Points on a hilly landscape, in no order, each with its height.
From any point a ball rolls to the lowest of the 2 points nearest to it. It stops when none of these is lower. Distance is the straight distance between rows; heights are no part of it.
vopo: | -23 | -36 | -22 | -48 | -19 |  15 |  12 | -54 |  29 |  43 |  39 |  21 | -24 |  -7 |  -8 |   6 | -11 | -13 |  -8 |   1 |   3 |  h=376
mito: | -12 | -56 |   1 | -43 | -22 |  21 |  13 | -18 |  15 |  45 |  44 |  -7 | -19 |  24 |  29 |   0 |  -1 |  -1 |  -7 |  -1 |   7 |  h=416
Domev: |  38 |  18 |  55 |  45 | -26 | -15 | -10 | -64 |  21 |  10 | -39 |  -7 |  11 | -79 |  21 |  13 |  47 | -33 |  30 |  -6 |   1 |  h=331
tadi: |  -2 |  28 |   8 | -24 |   0 | -28 |  18 |  24 | -15 | -15 |   4 | -19 |  32 |   9 |  -3 | -26 |  10 |  23 | -13 | -16 | -14 |  h=534
sed: | -10 | -12 |  23 |  -5 | -14 |  21 |  -9 |   6 |  -2 | -11 |  26 |   1 | -26 |  42 | -15 | -30 |  27 | -32 |  14 |  10 | -25 |  h=425
fid: | -30 | -30 |  -9 |  -4 |  15 |   4 |   4 |  80 |  -2 |  -5 |  30 | -24 |   1 |  55 | -27 | -27 | -36 |  31 |  23 | -11 |  -7 |  h=213
tud: |  -7 |  20 |   6 |  32 | -20 |  29 | -22 |  -1 |  -5 | -12 | -31 |  -2 | -14 | -32 | -19 |  71 |  31 | -11 |  -2 |   5 |   1 |  h=512
kug: |  -5 | -54 |  47 |  -3 |   5 | -18 |  14 | -36 | -19 |   3 |   4 |  28 |  -5 |  32 |  42 | -35 |  16 |  -7 |  -1 |  18 | -19 |  h=504
Kisu: | -33 | -17 | -15 |  24 |  30 |  16 |  14 |  36 |  -1 |  -5 |  35 |   4 |  -4 |  52 |  -5 | -41 | -18 |   3 |  23 | -28 |   4 |  h=147
nop: | -17 | -77 | -66 |  -9 |  37 |  34 | -37 |  -8 |  17 |  15 |  28 | -26 |   6 |  39 | -31 |   4 | -29 |   5 | -32 |  -8 |  24 |  h=513
Bope: |  23 |  68 |  14 |   8 |  11 | -18 |  -1 |  28 |   2 |   4 | -36 |   6 |  18 | -16 |  -9 |  17 |  -2 |  51 |  -6 |  16 |   4 |  h=626
vin: |  37 |  38 |  31 |  23 | -36 |  11 | -29 | -17 |   2 | -22 | -36 | -13 |   8 | -42 |  13 |   9 |  14 | -15 | -16 |   2 |  23 |  h=152
Rotu: | -17 | -36 | -34 | -35 |  12 |  18 | -17 |  32 |  15 |  20 |  26 | -13 | -18 |  32 | -39 |  28 |  -2 |  13 | -13 |  18 | -23 |  h=500
bef: | -37 | -32 | -32 | -10 |   1 |   0 | -35 |  39 |  -2 |  49 |  40 | -15 |   0 |  78 | -23 | -13 | -17 |  48 | -22 |  -7 |  11 |  h=107
suzo: |  37 |  18 |  23 |  16 |  -9 | -40 |  11 |  55 | -41 |  -7 |   5 | -24 |  49 | -11 |  16 | -24 |  -6 |  22 |  24 |  -4 | -37 |  h=394
pafo: |  30 |  75 |  30 |  48 |  18 | -26 |   5 |  55 |  -9 | -49 | -58 |   8 |  12 |   3 |  24 | -16 |  27 |  46 |  62 |  24 |  11 |  h=575
zafu: |   9 |  -6 | -41 | -30 | -33 |  51 | -27 | -25 |  24 | -23 | -26 | -20 | -10 | -20 | -14 |  23 |   8 | -13 | -17 |  29 |  17 |  h=633
Til: | -11 |  16 | -29 | -22 |  14 |  -3 |  13 |  30 |  31 | -42 |   2 | -16 | -29 |   0 | -20 |   7 |   2 | -27 |   4 |  11 |  14 |  h=332
muvo: |  32 |  44 |  31 |  -5 |  18 | -27 | -27 |  40 |  -7 |   6 | -21 |  29 |   9 |  -6 |  24 |  -2 |  28 |  45 |  13 |  12 | -11 |  h=563
gif: | -10 |  -2 |  16 |  17 |  25 | -27 |  41 |  26 | -42 |  -4 |  12 |  17 |  56 |  32 |  33 | -24 | -17 |  50 |   9 |  -2 |  -8 |  h=417
vakef: | -16 |  -9 |  43 |  -3 |  28 | -10 | -17 |  67 | -46 | -10 |   7 |  25 |  21 |  51 |   2 | -35 | -30 |  59 |  21 |  -7 | -24 |  h=273
nufif: |   2 | -14 |  -5 | -45 |  -5 |  -7 |  13 |  33 |  10 |  32 |  25 | -38 |  -1 |  -7 |  -6 |   5 | -13 |   6 |  -3 |  -3 | -32 |  h=573
Pir: |  16 |  37 |  17 |  50 |   1 | -14 |  33 |   5 | -57 | -31 | -20 |  -4 |  29 | -28 |   3 |   5 |   2 |  22 | -10 |   7 | -29 |  h=505
zusur: | -10 | -12 |   0 |   3 |   5 | -12 |  -2 |  45 | -12 | -27 |  51 |  -8 |  15 |  67 | -42 | -30 | -43 |  61 |  14 |  -4 | -13 |  h=270
kabi: |  10 |  11 |  30 |  22 |   0 |   2 |  20 | -61 | -31 |   8 |   6 |  31 |  16 |  -6 |  19 | -20 | -18 |  -5 | -33 |  -8 | -11 |  h=688
Fudu: |  34 |  54 |  35 |  32 |  -7 | -48 |  31 |  -7 |  21 |  -7 | -28 | -10 |   3 | -24 |  12 |   0 |  33 |  -8 |  -4 |   7 |  15 |  h=485
mopu: |  24 |  10 |  44 |  48 |  31 | -49 |  15 |  32 | -28 | -19 | -20 |  32 |  52 |  -4 |  25 | -28 |  11 |  19 |  52 |   2 | -29 |  h=399
dofir: |  33 |  18 |  24 |  34 |  13 | -36 |   7 |  40 | -34 |   9 | -14 |  13 |  21 | -17 |  39 |   1 | -12 |   4 |  22 |   5 | -19 |  h=324
Fod: |  24 |  17 |  16 |  32 |   5 |  -9 |   9 | -10 | -30 |  19 | -13 |  13 |  52 | -20 |  35 |  -8 |  17 |  -8 |   6 | -10 | -22 |  h=244
zamos: | -28 | -82 | -45 | -18 |   8 |  62 | -33 | -14 |  15 |  27 |  41 | -23 | -15 |   9 | -18 |  24 | -27 | -19 | -15 | -21 |   2 |  h=486
puv: | -23 | -37 | -30 |   7 | -14 |  39 |  -2 | -11 |  -1 |  10 |  14 |   3 |   3 |  -1 | -19 |  44 | -14 | -42 |   0 |  -4 | -10 |  h=601
bosiz: |  12 | -18 |  33 |  18 |  13 |   7 |  21 | -15 | -32 |   9 |  19 |  -4 |  15 | -17 |  11 | -12 |   8 | -27 |  10 | -15 | -34 |  h=166
Tobep: | -33 | -71 | -22 | -31 |  30 |  34 |   8 | -21 |  24 |  36 |  31 | -22 | -22 |  -4 | -36 |  10 | -39 | -34 | -16 | -29 |  -1 |  h=459
vubov: |  -6 |   1 | -15 | -49 | -38 |  18 |  21 | -61 |  24 |   5 |  28 |  -6 | -14 | -22 | -14 | -10 | -20 |  -8 | -23 |   5 | -12 |  h=315
fevi: |  11 | -24 |  44 | -22 |   1 | -22 |  11 | -53 |  12 |  31 |  39 |  31 | -31 | -35 |  -1 | -13 | -18 | -28 |  -5 |  -8 | -17 |  h=631
poto: | -10 | -21 | -69 | -24 |  18 |  41 | -33 | -17 |  19 |   0 |  16 |  -7 |  -9 |  14 | -30 |  18 | -31 |  -4 | -53 |   3 |  15 |  h=544
Bapa: |  24 |  58 |  19 |  60 | -17 |  12 |  33 |   8 | -36 | -22 | -57 | -23 |   4 | -33 |  16 |  13 |  29 |  19 |  17 |  21 | -29 |  h=557
zagi: | -31 |   6 |   1 |  -7 |  57 |   0 |   6 |  29 |   9 |  -8 |  -1 |   4 | -16 |  27 | -30 |   4 | -23 | -15 | -20 | -19 |  19 |  h=176
savat: | -37 | -61 | -10 | -32 |  -5 |  16 | -22 | -31 |  20 |  25 |  27 |  -8 | -33 | -27 | -10 |   3 | -34 | -56 |   6 | -33 |  16 |  h=424
kuvu: |  22 |  25 |  35 |  28 |  -3 |   3 |  15 | -49 | -31 |  -2 | -14 |  13 | -19 | -38 |  26 | -27 |   2 | -32 | -15 |   1 |   6 |  h=719
sapi: | -18 | -17 |  -8 | -45 |  24 |  20 |   9 |  -4 | -16 |  -1 |  24 |  -4 | -15 |  29 |   0 | -17 | -28 |  -2 | -35 | -17 |  -2 |  h=157
bala: | -19 | -65 | -39 |   1 |   1 |   0 | -37 |  36 |  -3 |   9 |  66 |   5 | -26 |  72 | -21 |  18 | -28 |  52 |   2 |   1 |  17 |  h=202
Lev: |  16 |  27 |  17 |  46 | -30 |  -9 |   3 |  28 | -17 |  -7 | -26 |   8 | -22 | -14 | -11 |  49 |  23 |  -7 |  14 |  25 | -19 |  h=450
Gegul: |  -5 |  54 |   6 |  30 |  16 | -43 | -10 |  63 |  -8 | -11 | -38 |  13 |  17 |  17 |  18 | -14 |  20 |  41 |  67 |   4 |  -3 |  h=519
Mumib: |  17 |  28 | -37 |   0 |  -9 |  39 | -11 |  -9 |  31 |   4 |  -8 |  28 |  -3 |  15 | -38 |  23 | -19 | -22 | -20 |   5 |   4 |  h=299
ravo: |  -7 |  31 |   3 |  42 | -30 |  -7 |  31 |  -7 |  -6 |  10 | -17 | -19 | -25 | -24 |   3 |  30 |  10 | -25 |  28 |   5 | -29 |  h=393
loz: |  15 |   2 | -21 | -13 |  13 |  -3 | -37 |  24 |   4 |  -8 |  28 |  25 |  -5 |  15 |   8 |   0 | -24 |   2 | -12 |   0 |  36 |  h=42
sefaz: |  -1 |  18 |  -1 |   8 |  14 | -34 |  14 |  43 |  18 |   9 | -32 |   4 |  40 |  32 |  -8 |   7 |  -1 |  20 |  -3 |  -8 |  35 |  h=613
lega: |  -8 | -12 | -13 |  15 | -33 |  32 | -17 |   1 | -34 | -13 |  -5 |  -1 |  23 |  14 |   6 |  27 |  13 |   2 | -16 |  13 |  11 |  h=692
bere: |   5 |  -3 | -14 | -29 |  19 |  27 |  10 |  -7 |   7 | -32 |   8 |   5 | -39 | -24 |   4 |   9 |  -5 | -48 |   6 |   4 |   2 |  h=392
bomu: |   9 |  16 |  14 |   6 | -33 | -22 | -12 |  24 |   9 |  17 |  -1 |  10 | -26 |  39 |   3 | -44 |  30 | -24 |  17 |  14 | -15 |  h=381
fidu: |  -9 |  20 | -51 |   9 | -25 |  20 |  18 |   9 |  27 | -24 | -40 | -54 | -23 |  -8 |  -5 |  19 | -11 | -12 | -21 |  23 |  36 |  h=183
lan: |  43 |  34 |  39 |  54 |  -9 | -31 |  30 | -75 |   5 |  -3 | -55 | -18 | -19 | -93 |  41 |  10 |  27 | -24 |  25 |  17 |   3 |  h=390
Dasi: | -27 |  -5 |   1 | -19 | -29 |  28 | -10 | -67 |  18 |  27 | -27 |  24 | -22 | -61 |   7 |  10 | -19 | -42 | -11 | -14 |  20 |  h=330
Zala: | -12 | -10 |   2 | -46 |  -7 |   4 |  18 | -36 |   2 |  -3 |  15 | -23 |   3 |   3 |   4 | -20 |  -6 |   9 | -41 |   2 | -16 |  h=245
pofu: | -45 | -31 | -31 |   6 |  42 |   5 |   6 |  30 |  10 | -24 |  30 |  -4 |  12 |  52 |  -4 |  -1 |  11 |   6 |  17 |  -6 |  28 |  h=69
tuv: |  37 |  41 |  13 |  35 |  -8 |  -6 | -25 |  52 | -35 | -26 | -22 | -20 |  55 |  -8 |  -6 |   5 | -12 |  24 |  21 |  -6 | -19 |  h=449
Mivo: | -14 | -13 | -56 | -54 | -31 |  37 |  -3 | -55 |  40 |   8 | -28 |  -6 | -14 | -94 | -26 |  31 | -39 | -30 |   4 |  -3 |  18 |  h=170
lagod: | -13 | -24 |  53 | -20 |  34 | -10 |  -7 |  25 | -30 |  -9 |  22 |  29 |   4 |  38 |   3 | -29 | -12 |  29 | -15 | -18 |  -9 |  h=172
tul: |  49 |  69 | -17 |  13 | -19 |  -4 |  45 |  15 |  35 | -10 |   5 | -22 |  12 | -12 |  -8 |   7 | -11 |  19 |   1 |   3 |  13 |  h=328
vegu: |  22 |  -5 | -25 | -16 | -14 |  35 | -26 |   8 |   1 | -31 | -25 | -32 |  26 |   3 |  -2 |  31 |  21 |  11 | -24 |  21 |   3 |  h=663
Biv: |  -2 | -22 |  60 |  13 |  38 | -35 | -11 |  20 | -39 | -15 |  29 |  25 |  15 |  29 |  31 | -32 |  39 |  21 |  34 |   0 | -38 |  h=305
Lebaf: | -11 | -36 |  57 |  35 |  19 | -64 |  17 | -11 | -37 | -15 |   7 |  -7 |  -4 |   2 |  21 | -36 |  31 |  15 |  24 |   6 | -47 |  h=375
Bar: | -10 |  33 |  19 |   8 |  -4 | -12 |  -1 |  52 |   4 |  12 | -11 |  -6 | -11 |  39 |  -5 | -32 |  -1 |  -6 |  17 | -11 | -16 |  h=329
nusof: |  24 |  -2 |  26 |  -7 |  -2 | -22 |   8 |  -5 | -13 | -19 |  -3 | -24 |  -8 | -59 |  32 |  15 |  24 | -33 |  11 |  -3 | -10 |  h=497
podus: | -31 | -32 | -51 | -15 | -50 |  45 | -46 | -44 |  39 |  41 | -19 |  20 | -21 | -27 | -46 |  22 | -27 | -46 |  -6 |  -8 |  12 |  h=168
Kuro: | -20 |  26 |   4 | -16 | -21 |  -1 | -16 | -37 |  -3 |  28 | -14 |  -2 |  14 | -31 |  17 |   3 |  30 | -18 |  -3 | -11 |   5 |  h=363
kamu: | -24 | -30 | -70 | -40 | -55 |  37 | -41 | -63 |  43 |  19 | -30 | -17 | -37 | -66 | -34 |  10 | -49 | -48 |  -1 |  15 |   4 |  h=92
Budof: | -38 | -41 |   7 |  -3 |  42 | -20 | -15 |  46 |   2 | -18 |  14 |   7 |  11 |  51 | -13 | -11 |  14 |  40 |   8 | -28 |  31 |  h=162
gane: |  12 |  43 |  29 |  -9 |  -4 | -23 |  -9 | -40 |  -3 |  35 |  -1 |  27 |   9 |  -5 |  27 | -20 |  38 |   3 | -15 |  -3 | -16 |  h=428
rel: | -13 |  10 |  15 |  -1 |  31 | -23 |  28 |   3 | -36 |  14 |  21 |  -4 |  28 |   0 |  23 | -17 |  -1 |  30 | -17 | -27 |  -1 |  h=482
bukur: | -12 | -28 |  33 |  -4 |  42 |  11 |  15 |   1 |  -7 |  -5 |  16 |   5 |   4 |  16 | -13 | -25 | -19 | -10 | -21 | -20 |   0 |  h=54
magos: |  62 |  40 |  49 |  54 |  26 | -63 |  24 |   7 |  -9 |  -3 | -34 |  20 |  38 | -10 |  22 | -21 |  21 |   4 |  26 |  10 | -51 |  h=465
limun: |   5 |  38 | -41 | -13 |  -3 |   9 | -37 |   8 |  -2 | -21 |  14 |  -6 |  -4 |  -4 |  16 |  21 |   1 |  14 | -13 |  -3 |  48 |  h=163
botus: |   5 | -35 |  19 |  16 | -22 |  19 |  32 | -63 | -15 |  10 |  26 |  28 | -11 |   6 |   1 | -17 | -18 | -26 | -15 |  -1 |   2 |  h=657
Lezed: | -19 | -39 |   7 |  17 | -32 |  22 |  19 | -35 |  -3 |  11 |  50 |  18 |   6 |   9 | -17 |  18 |  -4 | -20 |  -8 | -16 | -27 |  h=628
Sekub: |  49 |  19 |  58 |  41 | -16 | -14 | -14 | -42 | -11 | -29 | -36 |   0 |  10 | -56 |  13 |  10 |  37 |  -3 |  11 |  12 | -11 |  h=258
vis: |  35 |  19 |   3 | -15 |   4 |  11 |  26 |  -5 |  18 | -33 | -23 |  -9 | -17 | -58 |   1 |  13 |  20 | -32 |  18 |   4 |   9 |  h=448
kepif: |  13 |  18 |  25 | -15 | -22 |   0 |  -3 | -62 |  12 |   3 |  13 |  31 | -28 | -49 |   1 |  15 |   1 | -26 |   2 |   3 | -18 |  h=673
nele: | -22 |   3 | -52 |   4 |  -6 |  49 | -38 | -13 |  39 |  24 | -19 |   7 | -15 |  -8 | -30 |  18 |  -5 | -44 | -14 |  -4 |  18 |  h=233
Kimu: |  22 |  45 |  21 |  28 | -14 | -43 |   9 |  46 | -16 |   2 | -39 |  -5 |  35 |   7 |   4 |  11 |   0 |  28 |  -1 |   6 |  31 |  h=666
votev: |  13 |  38 | -50 | -11 |  20 |  19 |  -2 |   5 |  22 | -19 |  29 | -28 |  34 | -11 | -33 |  44 | -12 |  23 |  -7 | -11 |   3 |  h=317
Mib: | -11 | -19 | -92 | -21 | -16 |  47 | -42 | -48 |  44 |  12 |  -8 | -27 |   0 | -18 | -45 |  20 | -33 |  -2 | -34 |  17 |   4 |  h=578
Mufiz: | -34 |  22 | -56 | -12 |  -2 |  14 |   5 |  53 |   0 | -42 | -14 | -41 |  -1 |  23 |  -7 | -11 |  18 |  23 |   5 |  -6 |  26 |  h=179
saru: |   7 | -11 |  30 |   2 |  42 |  -3 | -13 |   8 | -40 | -17 |  23 |  16 |   5 | -12 |  23 | -28 |  20 |  -6 |  12 |  -6 | -43 |  h=234
puza: | -45 | -41 | -11 | -13 | -33 |  11 |  -9 | -60 |  18 |  38 |  -4 |  -7 | -35 | -73 |  -7 |  12 | -35 | -56 |   8 | -30 |  21 |  h=382
kis: | -10 |  -6 | -13 |  -3 | -10 | -19 | -26 |  44 |   4 | -32 |  22 | -17 |  35 |  57 | -44 |  -3 | -21 |  52 | -15 |  -4 |  21 |  h=274
tavad: |  12 | -14 | -41 | -20 |  -4 |  11 | -23 |  -4 |  36 |  19 |   4 |  15 |  13 |  13 |  13 |  27 |   2 | -14 | -11 |   9 |  36 |  h=165
piba: |   4 |   6 | -12 |  -5 |  22 | -53 |  28 |  55 |   4 |  -4 |   8 |  23 |  32 |  24 |   8 |   8 | -24 |  31 |  24 |  -6 |  27 |  h=561
dobib: | -28 |  40 | -26 |  21 | -18 | -15 |  14 |  53 |  -3 | -17 | -14 | -19 | -10 |  29 |  -8 |  -8 |  17 |  14 |  29 |   0 |   4 |  h=257
Degi: | -30 | -40 |  22 | -22 | -38 |  35 |  -5 | -75 |   2 |  23 | -26 |  41 | -14 | -44 |   3 | -23 |   2 | -50 |   5 |   5 |  -6 |  h=380
Vaso: |  20 |  32 | -16 |  33 | -36 |  19 |  30 |   6 |  25 | -20 | -42 | -20 | -18 | -15 |  -7 |  20 |  13 |  -6 |  -7 |  13 |  23 |  h=266
buv: |  -6 | -11 | -25 | -28 |  40 |   0 | -21 |  30 |  36 |  -3 |  -1 | -12 | -39 |  22 | -23 |  -1 | -14 | -29 |  -6 | -10 |  39 |  h=265
dorub: |  -6 | -14 |  37 |  14 |   2 | -46 |  28 |  11 | -36 | -28 |  17 |  -4 | -21 |  21 |   7 | -13 |   7 |   9 |  21 |   1 | -17 |  h=434
Rege: |   -4 |   24 |  -16 |  -44 |  -42 |   23 |   11 |  -78 |   34 |   12 |  -27 |   15 |  -14 | -100 |   -2 |    3 |  -34 |  -23 |   -9 |   -8 |   18 |  h=255
rek: | -13 | -47 |  49 |  -4 | -11 |  19 | -20 | -78 |   7 |  42 |   5 |  37 | -27 |  -6 |  24 | -34 |  -1 | -35 |  -5 |  -2 | -16 |  h=423
Nabi: | -23 | -65 | -18 | -39 |  50 |  16 | -26 |  16 |  -2 |   0 |  29 | -13 | -35 |  42 |   3 |   2 | -32 |  29 | -36 | -16 |  51 |  h=320
bimop: | -10 | -39 |   7 | -11 |  10 |  22 | -16 |  32 |  15 |  -3 |  40 |  -2 | -28 |  60 | -32 | -14 |   1 |  -1 |   0 |   3 | -21 |  h=461
gizeg: | -24 | -15 |  -4 | -11 | -13 |   8 | -43 |   9 |   1 |  54 |  13 |  -6 |  -1 |  43 | -16 | -15 |   3 |  15 | -27 | -15 |  21 |  h=205
makiz: | -12 | -44 |   8 | -18 |  15 |   7 |   6 | -12 |  25 |  39 |  12 |  26 |   9 |  39 |  45 | -11 |  15 |  -6 |  -4 |   1 |  17 |  h=355
sikam: |  -4 |  11 |  30 |  24 |  18 | -51 |  25 |  39 | -16 | -28 |  -2 |  20 |   1 |  21 |  20 | -15 |   1 |  24 |  30 |  -8 |  24 |  h=499
beri: | -31 |  -3 |   0 |  -1 |  -5 |  -6 | -23 |  -5 |  -6 |  20 |  -3 |  -6 |  -5 |  13 |  15 |  -3 |  34 |  -1 | -32 | -11 |  22 |  h=290
Lok: |   3 |  45 |  -9 |  22 | -50 |  18 |  24 | -31 |   0 | -18 |  -5 | -14 | -17 | -32 |   6 |  18 |  30 | -17 |   8 |  11 |  -1 |  h=337
guni: |  23 |  76 |  -3 |  46 | -14 |  16 |  14 |   5 |   5 | -24 | -47 |  -4 | -14 | -21 |  18 |  20 |  37 |  39 |  31 |  28 |  -8 |  h=600
mupal: |  -5 |   6 | -27 | -24 |   3 |   0 |  20 |  24 |   7 |   4 |  34 | -15 |  23 |  31 | -10 |   5 |  12 |  20 |  -2 |  -7 | -24 |  h=577
ler: |  13 |  19 |  38 |  21 |  32 | -72 | -11 |  57 | -22 | -14 | -31 |  43 |  25 |  28 |  10 | -34 |   1 |  31 |  71 |  17 | -21 |  h=460
fama: |  36 |  37 |  31 |  -7 |  38 | -26 |  -4 |   5 | -10 |  11 |   9 |  49 |  23 |  10 |  21 | -17 |  36 |  12 |  -6 |   4 |  -6 |  h=498
kek: |  -6 |  -6 | -85 | -27 | -23 |  41 | -66 | -31 |  30 | -10 | -10 | -10 | -24 |   6 | -32 |  32 |   5 | -17 | -16 |  37 |  17 |  h=605
vurir: |  18 | -28 |  62 |  -2 |  -9 | -45 |  15 | -63 | -19 |  20 |  13 |   3 | -26 | -28 |  30 | -20 |   2 | -34 |   4 | -11 | -22 |  h=591
Gosav: | -18 |  -5 |  -7 |   1 |  22 |  11 |  11 |  47 | -44 | -12 |   5 |  19 |  21 |  34 |  15 | -14 | -33 |  39 |   4 |   5 | -19 |  h=348
bodug: |   0 |  15 | -69 |   6 | -20 |   0 | -12 |  27 |  28 | -39 | -16 | -55 |   5 |  17 | -11 |  11 |   5 |   1 |   9 |  17 |  33 |  h=98
Leme: |  20 |  49 |   1 |  20 |  -7 | -34 |  34 |  -9 |  28 |   4 |   7 |  14 |  -7 |  -8 |   0 |  15 |   1 |  13 |  -2 |  -7 |  17 |  h=409
Sivu: |  25 |  35 |   7 |   6 |  11 |  30 |  31 |   5 | -26 | -19 | -12 |   2 |  40 | -42 |   6 |  18 |  -5 |  23 | -10 |   5 | -19 |  h=447
vasef: |  45 | -24 |  44 |   2 |  -3 | -39 |  28 | -29 | -24 |   7 |  -8 |   6 | -14 | -63 |  45 |  -5 |  13 | -30 |  11 |  16 | -29 |  h=545
Pato: | -18 |  -7 | -10 |  16 | -12 |  38 |  -1 | -31 |   8 |   4 | -27 |  34 | -13 | -15 | -20 |  54 |  13 | -31 | -12 |  14 | -14 |  h=564
Bezo: |  -4 | -24 | -16 | -38 |  -2 |  -8 |  13 |  53 |  17 |  19 |  -7 | -26 |  -5 |  10 | -31 |  48 | -11 |  -8 | -20 |  12 | -21 |  h=536
binib: |  24 |  53 | -38 |   8 |  -3 |   7 |   1 |   0 |   8 | -19 |   9 | -29 |  16 | -27 |   2 |  26 |   7 |   1 |   0 |  -1 |  26 |  h=250
Dag: |  37 |  41 |  41 |  39 |  10 | -29 |  44 | -40 |   9 |  -2 | -55 | -29 |  -7 | -54 |  17 | -22 |  41 | -19 |  23 |   1 |  -6 |  h=445
zazi: |   0 | -30 |  53 |   4 |   0 |  -4 |   6 | -77 | -24 |  46 | -16 |  37 | -10 |  10 |  29 | -37 |  18 |  -4 | -13 |   9 | -30 |  h=466
Nefol: |   0 | -49 |  35 | -28 | -14 |   7 |  -8 |  -7 |  -7 |   2 |  35 |   0 | -16 |  48 |  23 | -39 |  29 |  -9 |   8 |   3 |  -9 |  h=462
gem: | -37 | -70 |  -6 | -13 |  46 |   8 |  -9 |  32 |   2 | -14 |  37 | -10 | -20 |  63 | -25 | -10 |  -8 |  46 | -19 | -23 |  24 |  h=248
neb: |  10 | -12 |   5 | -41 |   3 |  -4 |   1 |   5 |  34 |  34 | -27 |  31 |   2 |  17 |  31 |   4 |   0 | -24 | -16 |  10 |  35 |  h=269
Moro: | -13 |  -5 | -56 | -10 |  13 |   8 | -32 |  29 |   2 |   0 |  34 | -18 |  14 |  56 | -29 | -14 | -30 |  27 | -26 |   0 |  20 |  h=195
pido: |  12 |  42 | -28 | -10 |  23 |  10 |  23 |  30 | -17 | -31 |  -4 | -17 |  33 | -14 | -24 |  19 | -20 |  42 | -21 |   5 |  -1 |  h=383

For each start below, name the point where the ball stops.
Bapa => loz
kabi => bodug
Kimu => bosiz
Bope => bef
fevi => bukur
mupal => bukur
